Each row is a point on a landscape with many valleys, with its height.
A ball rolls from a point to the lowest of its 5 nearest points, and stops where none of them is lower. Distance is the straight distance between rows; heights are no part of it.
ruf (h 1.58): [114  77 102 128 145 111 122 147 136 141 162 179 168  40 127  81 116 116
  97 174  92 118 127]
bunek (h 1.61): [190 146 138 110 112 172 156 148 144  93 105  95 114 187  83  92 105 116
 130 164 143 133 171]
Gif (h 2.42): [110 110 111 179 153  48 123 148 111 151 142 163 102  15 176 129 135 149
 138  88 143 149 112]
figuz (h 3.42): [137 106 164  71  77 109 145  80  85  92 118  80 175 165 170 129 128 163
 136 121 125 105  97]
Kepak (h 1.99): [215 167 150  87 135 120 108 136 116 108  66 116 145 192 108 124 101 147
 159 140  77 105 127]
geta (h 1.42): [154 152  97 120 144 152 146 134 182 172 146 122 115 153 119 122 123 142
 118 118  93 153 138]
Zizu (h 2.85): [178 160 145 120 126 125  79 130 120 146 106 128 141 192 147 152 110 107
 155 111  55 127 121]
Tevi (h 1.92): [ 43  66 110 117 202 109 147 141 134 146 180 132 101  50 175 108  80 105
 137 176 138 119 135]
lezo (h 2.32): [156 155 154 114 116 142  86 110 124 160 149 166 119 181 139 182 125 124
 119  57 116 144  83]
Mur (h 1.94): [147 170 109 144 177 153 147 178 124 162 150 117 113 145 111 130 109 111
 124 133 116 139 138]
diz (h 1.08): [124 145 107 147 152 138 137 182 140 155  81 137  97 117 156 147 146 104
 137 130 127 104 152]
gimap (h 2.29): [178 104 130  93 115 127 120  38  93  79 170 118 156 180 125 134 171 196
 133 170 143 161 150]
peta (h 1.64): [ 98  77 129 158 186  90 121 169 123 144 190 163 102   9 127 115 112 114
 144 145 105 147 119]
bopar (h 3.74): [129 150 127 127 119 156 147 154 186 192  96 124 141 163 142 137 140 136
 121 116  79 129 154]
vosal (h 2.00): [ 67 146 109 158 143 109 136 111 150 107  66 109  90  93 111 132 149 134
 120 144 139 107 169]
Zelev (h 2.61): [128 127 112 163 122 107  82 136 132 150 177 190 161  53 168 129 130 119
 110  88 115 139  96]
gaf (h 2.07): [180 152 159  83  93 122 134 102  93 108  97  88 158 210 125 127  82 139
 178 135 106 126 122]
zoke (h 1.83): [144 133 132 101 115 126 124  84 101 111 142 143 143 170  98 144 136 155
 108 128 135 151 128]
zunav (h 1.20): [122  98 106 134 170 150 150 168 143 135 203 148 132  61 114 108 119  99
 106 146 120 184  93]
Bosot (h 2.75): [188 154 116  59  96 115 127  76  74  75  88  79 157 191 157 125  35 150
 235 117 142 112 114]
vome (h 3.21): [122 157 126 151 120 113  96 116 145 142 129 134 139 134 101 170 159 117
 124  92  86 118 126]
volo (h 2.04): [151 164 120 116 138 140 150 129 155 116 125 122 110 139  93 133 137 128
 135 126  79 155 144]
zataf (h 1.37): [140  98 130 162 130 152 131 143 106 111 181 157 139  85 119 127 117  81
  81 134 142 138 111]
gima (h 2.63): [128 145 112 111 151 141 154 181 148 186 101 112 129 133 122 111 108 135
 125 125 133 110 160]
gikos (h 2.41): [115 107 161 172 112 127  94  70  88  78 119 130 147  94 108 131 132 121
 116 137 184 112 115]
Supe (h 1.66): [ 87  97 128 186 137 126 114 139 107 128 129 165 131  46  98 138 149  88
 117 134 150 106 124]
dasur (h 2.38): [166 160 146 165 126 125 105 132  95  95  92 149 118 158 101 153 138  88
 135  92 174 124 111]
pulu (h 2.02): [118 125  74 101 125 177 167 176 159 164 121  87  85 115 130  91  98 116
 104 155 181 134 165]
pirun (h 1.76): [119 138 101 108 111 164 166 145 157  89 107  97 127 140  85 108 101 112
 106 153 176 148 168]
vep (h 1.75): [157 158  95 120 168 144 150 189 147 130  85 130  89 163  93 114 101 107
 129 154 128 130 153]
Rupin (h 2.81): [163 148 127  93 124 123 121 122 133 128 133 133 136 174  95 143 141 145
 155 111  63 191 111]
gafev (h 3.35): [ 96 122 140 148 136  83  88 129 122 150 141 146 125  93 124 142 193 129
 121  89  86 141 120]
radu (h 2.40): [132 141 136 131 127 164 125 120 112 116 143 136 107 149  96 128 125  98
 116 137 162 145 109]
kedib (h 2.87): [195 162 154  76  93 133 117 124 133 140 108  92 143 186 173  83  78 150
 150 100  95 104 127]
Zodig (h 0.90): [ 86 142  94 145 179 119 142 133 108 110 170 111  64  88  89 132 160 102
 150 148 165 173 141]
mef (h 2.56): [ 82 124  92 139 136 120 136  87 137 104 130 149 114  75 110 122 155 131
 104 178 128 107 170]
Kat (h 2.66): [210 166 161 129 126 150 101 121 106 154  95 130 130 187 160 129  94  94
 162  86 105 119  87]
Revot (h 1.62): [111  77 143 118 136 100 120 127 153 110 151 173 168  63  91 120 159 127
 118 164 106 121 136]
lus (h 3.07): [142 104 158 175  70 154 122 132 109 103 141 120 157  90 160 112 123 108
 101 124 175  94  94]
Lal (h 3.14): [143 143 113 158 154  73 114 147 132 177 122 164 145 124 144 130 173 151
 119  91  80 157 111]
tanef (h 2.14): [104 149 105 193 147  96 127 190 126 180 141 157  95  69 148 123 149 133
 134 101 151 163 126]
vegis (h 2.67): [115 157 157 147 118 110  96  89 113  99 138 137 144 152 113 159 145 104
 136 109 137 129 101]
zuba (h 2.06): [179 156 121  81 133 152 162 143 175 155  70  90 149 178 133 101 124 167
 132 137 108 121 175]
kapub (h 1.43): [ 47  83 107 141 192  91 133 140 143 158 146 135 106  36 132 100 150 128
 149 149 129 129 137]
leki (h 3.05): [122 101 135 117  99 134 130  85  87  99 149 126 172 142 154 132 141 137
  96 117 132 105  73]
val (h 1.65): [ 41 109  94 123 185 143 182 154 136 149 110 138  62  92 160  96 130  88
 156 131 162 103 177]
sapeg (h 2.58): [160 176 104  95 146 113 135 115 153 144 126 139 128 165  93 132 147 142
 146 132  76 194 133]
goraf (h 3.38): [106 114  89 159 133 124 140 184 187 207 102 130 138  61 175 143 128 129
 134 108 113 105 141]
labi (h 1.71): [ 80 136  97 115 190 126 157 175 148 160 116 133  90 129 125 137 138 118
 135 107 120 132 159]
mal (h 1.96): [115 154 102 122 127 132 157 122 124 107  87 132  96 142 110 119 150 133
 118 143 155 141 166]
Kes (h 3.18): [ 65 130 108 154 146  75  96  98 110 118 152 123 105  83  77 148 157  96
 126 121 127 115 132]
nogup (h 2.79): [163 133 165  74  94 142 165 100 133 114  93  48 174 181 151 110  99 176
 166 142 121 106 134]
napup (h 2.20): [131 154 135 169 121  94  89 101  92 133 140 146 123 138 127 147 151 120
 122  72 141 145 113]
zarok (h 3.09): [173 177 133 116 118 154 114 172 149 181 100 118 150 138 149 110 115 141
 141  80 101 111 139]
vemef (h 1.82): [160 134 138 127 129 163 146 105 139 104 189 111 122 161  84 113 117 128
 100 148 163 181 162]
vak (h 2.89): [123 128 156 114  90  77  89  48  59 105 113 110 118 202 102 171 136 122
 136  74 128 119  90]
Nopu (h 2.59): [120 156 115 136 130 104 102 123 131 100 117 118  92 157  76 132 167 117
 132 121 130 118 146]
visi (h 2.93): [105 114 123 109 114 162 149 141 187 184 142 110 125  87 165  73 117 136
  97 119 127  85 167]
donul (h 2.83): [176 177 194  91  90 132 124 118 101 155 119  98 181 168 149 104  75 126
 155  93 135 109 104]
Fevo (h 2.46): [ 68 127  92 169 170 111 145 177 156 196  94 136  44  57 196 145 118 122
 169 150 143 107 151]
dugi (h 3.40): [ 75 117 133 134 115  90  82  86 108  73 129 142 138 128  91 164 189 134
 116 124 104 125 123]
rakug (h 1.93): [ 45  88 109 129 232  71 142 119 119 164 174 150  72  16 155 102 118 116
 156 149 138 117 138]
pabi (h 3.71): [118 105 160 159  92  73  85  93 108 116 162 160 153 125 119 166 162 133
 109  90 114 110  93]
Seluk (h 1.63): [208 160 145 108 119 117 132 109 112  76  70  71 156 192 127 135  86 146
 172 146 133 118 151]
maza (h 1.90): [ 67  71  87 107 155 153 168 186 177 197 166 119 109  86 150  87  96 104
 122 148 134 101 141]
Lozal (h 1.23): [182 138 132  95  82 166 134 111 151 132 137  90 135 169 121  94 116 145
 129 132 130 157 148]
Pugal (h 2.22): [160 149 133 149 136 132 106 114  88 108 137 141 133 199 113 158 116 106
 131 107 128 160 113]
Reku (h 1.95): [128 136 175 102  94 167 151 131 152 122 113  96 148 165 130 104 118 146
 105 134 154  83 166]
kamer (h 3.44): [137 125 143  96  93 139 140 124 135 115  64  85 141 142 138 148 159 152
 107 119 130  71 128]
tonud (h 1.41): [196 145 148  85  99 173 126  87 118 100 160  97 135 183 102 131 132 151
 128 148 151 153 117]
nalu (h 1.77): [105 126 123 197 138 102 124 167 106 141 158 158 102  53 138 152 168 104
 114 134 131 131 106]
lir (h 0.77): [ 80 146 105 144 188 109 171 183 128 138 129 124  47 112 104 124 137 104
 152 154 146 134 170]
rofe (h 1.40): [ 56  98 108 133 185 127 148 145 127 145 153 116  74  43 158 109 145 113
 123 185 144 127 140]
fuvi (h 1.60): [ 91 145 117 146 165 123 125 157 128 130 148 149 107  68 117 124 146  96
 104 138 134 146 123]
puv (h 3.82): [155 159 138 102 100  96  99  98  95 121  88 128 144 188 153 157 120 142
 168  83  62 128  91]
budol (h 2.47): [153 136 169 166 106 103  84 100  81 109 124 165 114 166  61 179 145  90
 119  86 164 128  94]
goto (h 1.10): [ 97 115 110 168 176 114 128 151 139 157 148 147 116  39 156 130 138 114
 138 152 117 125 127]
kugol (h 1.57): [150 104 115 134 138 159 109 132 115 125 190 159 165 127 117 113  98  79
  92 124 154 179  76]
mikis (h 2.48): [101 166 120 153 133 111 116  99 104  68 149 128  88 135  46 147 130  99
 107 155 148 179 132]
bar (h 1.52): [ 97  87 122 149 139 127 108 118 107 105 147 171 144  73 118 147 103  93
  97 172 129 119 113]
fas (h 2.74): [ 91 140  80 121 193 121 173 175 149 179 150 137 120 122 123 107 111 142
 128 130 123 148 140]
Peven (h 2.51): [122 105 175 100  76 118 157  70  98  63  97  65 192 155 140 112 111 172
 137 136 185 105 119]
luf (h 2.98): [102 111 120 127 117  85  95 115 142 117 163 135 128 114  96 141 175 133
 116 118  97 122 115]
pufon (h 3.08): [188 169 118 136 134 138  98 144 132 174 101 150 157 178 170 117 119 142
 161  97  58 130 122]
kulo (h 2.19): [110 116 111 129 139 127 140  90 124  60 117 118 129 108  93 122 141 128
 118 171 165 127 151]
vuri (h 2.57): [140  84 180 143  97 141 105  96  91  99 150 151 164 126 135 135 116 119
 131 141 155 131  84]
muga (h 0.75): [151 113 158  84 112 143 111  84 116 149 170 128 178 189 154 135  67 124
 130  97  93 160  58]
vaz (h 2.72): [142 102 161 116 117 128  97  81 100 108 156 127 164 167 129 137 141 148
 122 125 115 134  88]
voloz (h 2.31): [179 175 150 172 108 141 114 160 102 167  98 147 134 133 167 132 124 124
 137  85 137 132 108]
Ruli (h 1.49): [119 130 110 153 116 150 141 148 117 124  45 133  89  83 149 119 157 110
 127 142 166  67 122]
Sal (h 3.04): [119  72 170  96  90 138  96  49  97 133 169 127 142 202 145 180  85 130
 151  68 109 158  78]
giru (h 3.00): [145  76 112 165 102 117 102 179 132 131 180 185 146  54 161 140 129 106
 104 121 103 128  93]
lom (h 1.35): [ 84  90 103 108 150 139 164 167 153 152 171 147 128  42 159 107 109 120
 106 160 121 145 119]
fudus (h 3.15): [171 144 165 119 103 134  94 134 132 173 104 136 187 165 160 147 129 123
 159  92 100 129  84]
bod (h 2.80): [ 89 126 103 154 193  73 156 166 151 189 149 144  72  72 136 131 154 138
 150  94  82 148 147]
rufe (h 2.26): [167 145 168 125 125 107 112  83  57  88 104 128 120 216 110 164 108 114
 169  82 141 129 107]
toz (h 2.64): [ 79 113  92 122 131 173 153 154 175 159 135 108 126 122 123 102 123 149
 111 119 124 124 154]
fufo (h 2.18): [180 178 132 132 124 168 124 147 139 148 118 123 116 127 115 122 109  98
 125 121 150 170 118]
sunev (h 2.25): [120 149 107 121 154 105 138 118 153 171 143 125 124 146 101 150 165 126
 127 114  75 138 154]
Tinub (h 2.90): [136  58 165 104 101  93 125  52  79  64 153 135 168 138 108 142 104 158
 152 140 114 126  75]
bes (h 6.03): [ 64  82  95 134 152 128 195 200 172 201  87 136 104 112 168 138 142 143
 158 110  99 139 153]
sorig (h 0.66): [ 77 145 108 146 160 154 142 152 131 134  89 129  66  92 110 144 137 102
 144 150 151 119 165]
masab (h 3.10): [130 149 154 138 110 123  91 133 122 133 119 128 128 127 127 128 174 114
 114 127 129 124 124]
bitor (h 0.89): [151 152 151 139 109 119  84 137 102 153 120 167 122 177 129 141 139 112
 140  78 108 127  98]
Fesuf (h 2.86): [157 122 149  74  87 123 111  52 111 121 166 102 161 171 150 145 130 162
 161 114 101 171  85]
robod (h 1.88): [144 139 108 171 156 155 135 190 141 195 141 140 108  80 174 154 113 134
 113 139 148 139 121]
gime (h 2.65): [ 85 130 111 151 185 113 148 199 153 198  96 165  62  47 187 126 131 158
 165  79 159 157 135]
tasog (h 2.82): [135 139 170 147  78 180 121 140 125 133 152 110 160 129 135 112 121 130
 107 118 139 111  98]
sifod (h 1.50): [ 82  66  88 113 174  92 160 137 152 138 153 138 116  49 135 100 126 137
 122 164  79 133 132]
mogur (h 3.20): [153 161  78 116 160 141 124 199 163 197 104 134 111 168 145 123  98 112
 125 141  68 115 169]
Nida (h 2.92): [142 118 151  84 100 129 155 117 165 146 109  83 178 141 154  98 105 158
  89 112 114  93 138]
purek (h 2.37): [119 141 139 131 126 148 125 100 123  79 142 113 108 127  79 138 137 128
 127 164 157 147 142]
dupu (h 1.86): [139 145 146 101  90 163 132 110 110 116 110 118 162 157 125 117 150 150
 109 114 135 138 115]
nad (h 1.74): [192 179 140 100 133 143 130 152 110 117 112 126  99 191 107 137 120 105
 132 144 102 122 145]
Gobek (h 1.89): [120 136  94 160 164 107 149 180 151 182 146 163  97 105 136 132 134 100
 133  96 107 149 127]
bon (h 2.10): [152 156 199 133 101 150 107  79  74  95 121 100 155 183 121 152  77 121
 162 102 182 127 101]
zivab (h 3.19): [ 69 142 107 111 161  94 128 122 161 126 101 125 118 122 106 131 196 126
 119 143 118 133 173]
Vikoz (h 1.04): [ 77  99 105 154 172  93 132 131 114 149 145 130  84  62 128 130 150 102
 146 141 172 131 153]
rok (h 4.04): [131  82 145 152  98 130 136 162 152 160 111 150 163  62 206 134 160 153
 107 113 105  95 144]
vovir (h 2.23): [ 94  94 114  89 115 166 159 108 169  92 114 100 113  97 125 113 128 152
  97 178 174  98 198]
fove (h 2.53): [137 140 148 168 117 139  98 129  99 120 116 137 116 139 118 157 139 120
 134 101 149 120 137]
poza (h 3.11): [155 110 154 106  80 124 121  45  78  86 136 107 153 180 135 171  94 153
 188 124 136 119  85]
Korik (h 0.06): [128 123 114 170 111 169 136 169 146 167 120 117 147 106 164 107 129 126
 110 133 164 100 132]
gusok (h 1.81): [132 118 152 152  84 133  86 116  92 106 201 157 138 110  97 158 138  82
  83 137 141 138  79]
Bokeb (h 2.21): [139 108 120 105 120 153 147  92 149  46 172 120 109 140  86 116 136 147
 107 156 190 149 178]
tuli (h 3.46): [168 144 145  84  91 126 131  55  84  59 142  97 129 213 137 147 108 184
 199 123 145 167 134]
zem (h 3.34): [128  93 123 173 117 147 115 179 140 145 135 147 139  31 197 132 115 114
  88 129 150  90  98]
gumuz (h 1.34): [ 53 105  75 163 177  47 140 134 139 163 149 160  85  79 124 133 163 133
 159 108  91 107 143]
Sor (h 1.38): [169 130 117  84  82 141 148 110 152 133 116  96 138 173 128 117 127 186
 130 132 127 135 169]
lote (h 2.13): [112 126 104 110 120 128 132 136 165 154 182 134 153 113 104 125 138 147
  98 133  92 174 135]
nilo (h 2.05): [117 130 103 116 138 153 168 163 173 174 164  95 144 127  97 100  95 112
  82 141 140 148 143]
mebe (h 3.52): [141 164 130 147 110 124 104 164 144 185  87 110 137 145 166 146 156 148
 159 101 101 103 120]
Bupo (h 1.70): [138 130 125  77 101 140 172 104 160 104  83  97 111 159 117 102 132 183
 129 175 153 108 193]
vemav (h 1.11): [108 139  99 135 161 124 155 156 126 162 189 125 106 111 119 129 124 103
 133 133 104 199 110]
kapak (h 1.87): [ 68  66  88 109 152 141 157 174 179 134 129 127 151  77 138 109 127 131
 100 154 113 103 159]
Mevi (h 2.78): [ 34 114  92 126 130 158 147 132 159 121 116 101  90  90 137 127  96 124
 130 176 175  94 166]
Milag (h 4.05): [121  88 164 125  87 133 119 119 129 113 117 134 180  91 184  97 133 150
 108 151 105  81 111]
Tezer (h 1.33): [150 120 100  85 129 176 143 117 166 127 147 114 144 168 106 122 132 180
 112 130  90 149 166]
sili (h 1.69): [143 152 105 142 132 160 154 163 143 116  94 111 102 151 110 119 106 108
 125 159 191 121 181]
magak (h 2.55): [ 89 127 105 113 115 131 136 126 151 110  65 132  77 146 117 138 142 124
 108 159 188  80 195]
pebe (h 1.55): [ 79 136 117 176 168 110 121 159 143 172 138 164  76  49 167 127 163 125
 149 120 151 125 148]
dima (h 2.94): [102  74 150 145 108  99 123  76  97  56 129 150 188 125 120 138 121 173
 121 143 119 114 122]
lezel (h 2.95): [169 151 185 118  75 143 118 151 107 111  68 104 130 187 135 119 134 126
 145 134 133  83 119]
bafi (h 2.08): [135 121 119 113 142 128 128 122 142 121 171 125 169 116  81 120 114 137
  94 172 120 161 105]
Tar (h 2.62): [208 181 165  93  88 142 131 121 124 138 103  92 161 188 146  93  80 130
 162 125  97 103 123]
mif (h 1.72): [ 81  79 110 102 130 121 168 104 182  96 145 127 130  90 102 102 132 165
  89 170 122 121 169]
limi (h 2.16): [138  82 145  84 106 134 143  80 140  71 130  99 169 142 123 137 126 186
 105 151 159 139 153]
Keni (h 2.33): [160 119 174 133 107 158 108 103  95 129 153 139 150 157 112 145 124 119
 105 101 169 146  72]
pide (h 1.59): [168 153 122  79 113 140 168  89 135  87 101  97 111 168 123 123 131 203
 132 146 141 138 172]
lesu (h 3.02): [163 171 128 102 120 102 131 117 132  99  68 119 105 199 106 127 158 163
 136 133  93 107 145]
gilug (h 2.45): [101 145 133 173 129 142 122 115  89  96 151 122  89 131  82 151 146  93
 107 133 161 126 108]
didaz (h 2.68): [ 51 104  90 128 202 100 152 181 145 193 150 123  46  64 176  88 104 129
 172  99 149 125 145]
zenum (h 0.95): [102 162  91 149 197 111 142 174 118 170 158 126  74 132 104 126 148 110
 157 107 104 158 150]
larup (h 2.49): [197 182 146 155 110 145 110 140  86 124  79 117 133 182 141 143 122  91
 151 108 127 103 103]
givag (h 2.54): [147 128 162 110  96 107  80  67  86  90 126 106 115 224 109 184 111 121
 176 103 105 142  73]
ronu (h 3.01): [148  76 143 104 100 121  90 109 103 137 180 153 203 122 133 150 135 147
  98 108  68 127  79]
Seko (h 3.27): [112 154 143 172 112 107  92 106 101 116 115 147 113 103 114 144 161 109
 110 119 125 109 106]
kon (h 2.27): [126 119 134 135 126 133 124 120 146 109 163 147 168  91 120 115 141 130
 107 121  95 143 104]
ledu (h 2.30): [ 98 132 145 190 125  61  70 120 100 123 163 170 114  64 124 143 154  79
 133 111 198 114 101]
fik (h 2.39): [116 105 129 123 128 151 102 117 113 140 164 157 153 138 110 147 130 111
  85  83  97 150  77]
garu (h 1.68): [161 161 106 123 114 121 149 165 139 101  85 114  70 176 119 123 101 117
 116 147 142 110 171]
fepos (h 3.12): [133  75 132 143 100  54  81 126 111 124 174 194 174  70 113 140 149 122
 113 120  81 132  96]
rulez (h 3.39): [148 144 174 101 100 136 139 109 128 135 114  98 175 185 156 100 111 144
 140  79  95 123  93]
fofid (h 1.54): [185 153 140 118 114 152 118  95 124  78 137 107 123 183  90 130 148 131
 119 155 180 172 156]
zabu (h 1.51): [ 89  79  81 122 147  84 144 107 182 103 147 151 112  60  97 107 141 143
 117 169  90 146 154]
gutil (h 3.97): [140 122 152 136 101 151 124 138 141 167 126 141 170 136 182 142 140 153
 122  76 109  95 111]
Kem (h 2.24): [128 154 148 118 104 130 119  74 106  77 120 127 160 167 116 143 125 153
 115 131 142 116  74]
bodi (h 4.06): [119 132 181 128  93  82  80  44  93  97  89 109 128 178 105 164 147 132
 150  83 118 103 106]
Vora (h 4.03): [ 91 110 134 133 114 136 136 112 161 137  96 127 114 105 153 128 174 139
 110 153 131  95 130]
pivo (h 2.15): [186 146 144  85 130 144 146 104 131 105  86  85 150 235 131 111 103 157
 150 139  90  99 141]
Penop (h 1.53): [158 135 162 107  95 178 143 116 130 104 107  95 159 172 157 106  97 125
 134 138 156 121 142]
benal (h 2.11): [ 70  87 112 134 150  97 122 151 149 158 123 157 148  49 156 132 161 132
 115 117 104 133 117]
tuzip (h 3.37): [104 126 114 133 141 108 144 144 146 119  40 121  80 119 109 153 154 142
 131 140 109  94 175]
Zisup (h 3.13): [134  88 168 104 110  98 128  43  74  74 144 120 151 191 136 149 102 157
 136 114 152 120  60]
debef (h 2.34): [122  92 120 169 148  60  81 141 109 131 177 172 103  40 153 162 154 134
 117 101 134 141 124]
Lakel (h 2.73): [142 157 167 150 108 142 118 100  95 109  48 113 138 163 138 144 124 124
 152 132 136  96 119]
meziv (h 2.12): [ 98 127 105 143 151 155 154 195 153 180 116 134  92  82 174 114  99 116
 142 136 143 131 157]
fati (h 1.56): [188 169 154  82 103 146 154 101 119  87  92  89 115 187  98 108 116 162
 159 144 146 137 150]
Fibag (h 1.45): [ 94  95  76 109 164 122 149 128 155 113 179 186 126  36 110 101 104 112
 116 186  87 151 140]
ber (h 2.88): [125 142 111 157 139  66 109 147 119 178 171 155  95 138 113 168 140 130
 111  75 102 141  98]
nodil (h 2.03): [110  98 121 182 152  71  90 159  93 142 167 197 131  48 145 141 128  96
 129 118 144 150 106]
vula (h 3.41): [107 106 109 142 119 116 112  95 123  94 117 137 138  89 131 140 161 124
  96 117 113 101 116]
ropud (h 1.85): [111 105  92 144 135 145 119 111 136 122 154 136 106  89  98 123 144 124
 111 152 109 157 125]
fug (h 2.76): [148 165 120 182 124 133 123 148 114 155 117 161  97  70 173 162 140 142
 137 104 139 149 104]
som (h 2.09): [129  91 149 137 122 159 127 100  87  50 134 123 162 138  99 134 130 113
 110 180 173 127 120]
mab (h 1.73): [225 150 131  92 138 107 133 142 112  64  74 101 113 219 126 123  92 172
 168 181 103 118 144]
Gunep (h 3.06): [184 178 127 139 134 122 104 152 140 123  55 135 145 188 152 123 134 131
 159  96  76  99 132]
tupim (h 2.44): [214 154 182 108 112 109 109 111  70  98  95  87 144 213 159 122  44 110
 167 128 118 108 122]
rupe (h 1.84): [139 139 180 107  89 168 145 101  86  94 113  75 156 167 127  98  86 118
 159 117 185 110 125]
gofeg (h 1.12): [ 91 122 102 155 216 126 150 175 125 181 120 130  53 103 164 110 109 111
 173 117 151 141 148]
buner (h 3.03): [115 111 161 153 115  82  63  80  92 105 142 163 151 154  85 188 164 108
  96 101 129 106  90]
fotir (h 4.50): [ 80 123  85 102 154 121 184 193 176 176  74 126  79 126 125 115 138 107
 140 170 128 107 181]
Rir (h 1.36): [ 88  98 108 144 115 169 164 157 136 132 132 128 136  59 150  98 134 127
 102 126 143  88 145]
pibog (h 2.01): [136 112 122 113 109 171 109 138 152 130 172 136 171 114  94 104 104 122
 114 121 105 171 113]
zep (h 2.36): [151 131 155 118  69 169 148 113 122 103 104 101 176 140 157 117 117 130
 108 122 175  91 128]
zive (h 2.35): [156 174 129 145 133 144 131 184 156 177 128 167 120 149 116 133 121 102
 119 120 109 132 118]
vofuf (h 2.71): [129 129 140  87 115 164 152 112 165  97  91  92 147 117 157 102 160 164
 113 135 121  87 169]
piz (h 2.99): [ 57 101 106 136 154 126 120  81 140  75 153 146  93  75  86 110 147 114
 107 186 160 158 157]
Novid (h 1.47): [129 126 125 107 106 163 133 133 191 149 140 133 173  91 136 114 116 148
  88 150 151 125 148]
tola (h 2.70): [ 84  99  71 114 143 136 150 175 180 169 142 127 139 120 130  93 134 141
 105 137 105 150 141]
dez (h 1.80): [148 149 101 107 135 171 174 183 142 152 136  97 117 145  84 119  98 110
 107 131 153 134 162]
Zin (h 3.17): [ 86 136 116 150 135 126 142 166 152 141  92 132 123  89 157 113 160 148
 123 116 130  75 154]
loni (h 2.84): [ 71 105  95 149 140 147 151 113 157 105 143 124  94  61 107 106 126  93
 103 202 174 113 136]
fon (h 2.43): [114  79 152 133 105 120 110  78 109  41 149 152 157 150  97 118 117 151
 114 161 134 134 111]
nem (h 1.78): [206 163 158 121 132 169 142 154 115 118  93  70 156 204 108 108  85 106
 127 121 154 127 129]
mopo (h 2.60): [150 146 140 112 115 115  85  91 103 141 152 161 130 181  93 157 155 111
 144  93 108 162  83]
Fani (h 1.98): [ 94 125 162 106 113 142 150  90 140  67 119 103 145 125 117 120 136 129
 118 143 159 106 164]
rasub (h 2.50): [181 139 136 120 119  98 100  89  51  86  71 108 128 234 153 150  80 133
 193 135 117 117  97]
bozer (h 2.96): [154 149 160 129  93 133 105  99  99 115 126 120 161 175 154 132 137 132
 134  99 115 107  81]
Buzu (h 3.16): [156  95 144 131 106 138 102 128 149 141 132 126 173 134 157 145 146 133
 116 127 102 120  95]
rin (h 1.79): [155 116 163 132  96 170 164 116 119  79 147 101 155 137 124 110 121 120
 129 151 176 144 140]
gada (h 2.91): [133 138 114 157 126 147 106 175 123 168 173 183 140 103 108 145 162 122
 109 106 112 164  98]
ribav (h 1.91): [207 195 133 148 142 138 108 186 141 135  86 148 127 171 142 128 108  86
 136 142 107 129 121]
Bedo (h 0.99): [ 58 129 104 163 201  78 130 138 106 147 198 143  82  68 117 101 151 109
 148  96 145 156 135]
Mol (h 2.97): [ 58  95  66 108 191 135 168 149 159 149 138 113  82  91 120 116 126 119
 124 181 119 122 163]
rad (h 2.28): [ 64  94  93  91 121 149 188 143 189 138 128  98 130 108 113  94 119 145
  89 161 163 137 188]
leti (h 2.17): [ 68 127 110 149 215 128 155 169 168 161 140 131  87  75 163 134 138 127
 169 141 135 137 128]
doda (h 2.69): [174 160 169 115 110 102 120 101  82 115  74 125 141 213 152 126 120 137
 161 122 114  97 109]
vot (h 2.52): [120 143 100 171 133 107 124 129 103 126 146 131  94 120  89 164 162 107
 116 103 140 172 110]
sato (h 2.77): [166 120 124 143  90 133 131 191 166 182 145 131 167  87 168 105 112 126
  86 109 133 127 126]
tuka (h 1.97): [154 113 143 152 106 159  75 109  99 131 172 172 166 147 157 125 113 106
  98 108 147 148  64]
Mir (h 0.24): [150 148 125  85 100 148 120 113 155 146 136 113 160 163 113 108 116 144
 110 112  87 133 122]
ruke (h 1.67): [187 145 128 101 138 143 137 142 148  82  77  92 104 195 102 112  91 130
 134 184 143 123 178]

For each start below, name the point where the ball stops.
figuz: Mir
dima: Mir
Tinub: Mir
kugol: sorig
bon: Mir

For each start below, name every point that the ball comes to, in order.
bar: zataf zunav vemav zenum lir sorig
rad: mif zabu Fibag zunav vemav zenum lir sorig
gikos: som rin Penop Lozal Mir
Bokeb: fofid tonud Lozal Mir
gusok: zataf zunav vemav zenum lir sorig
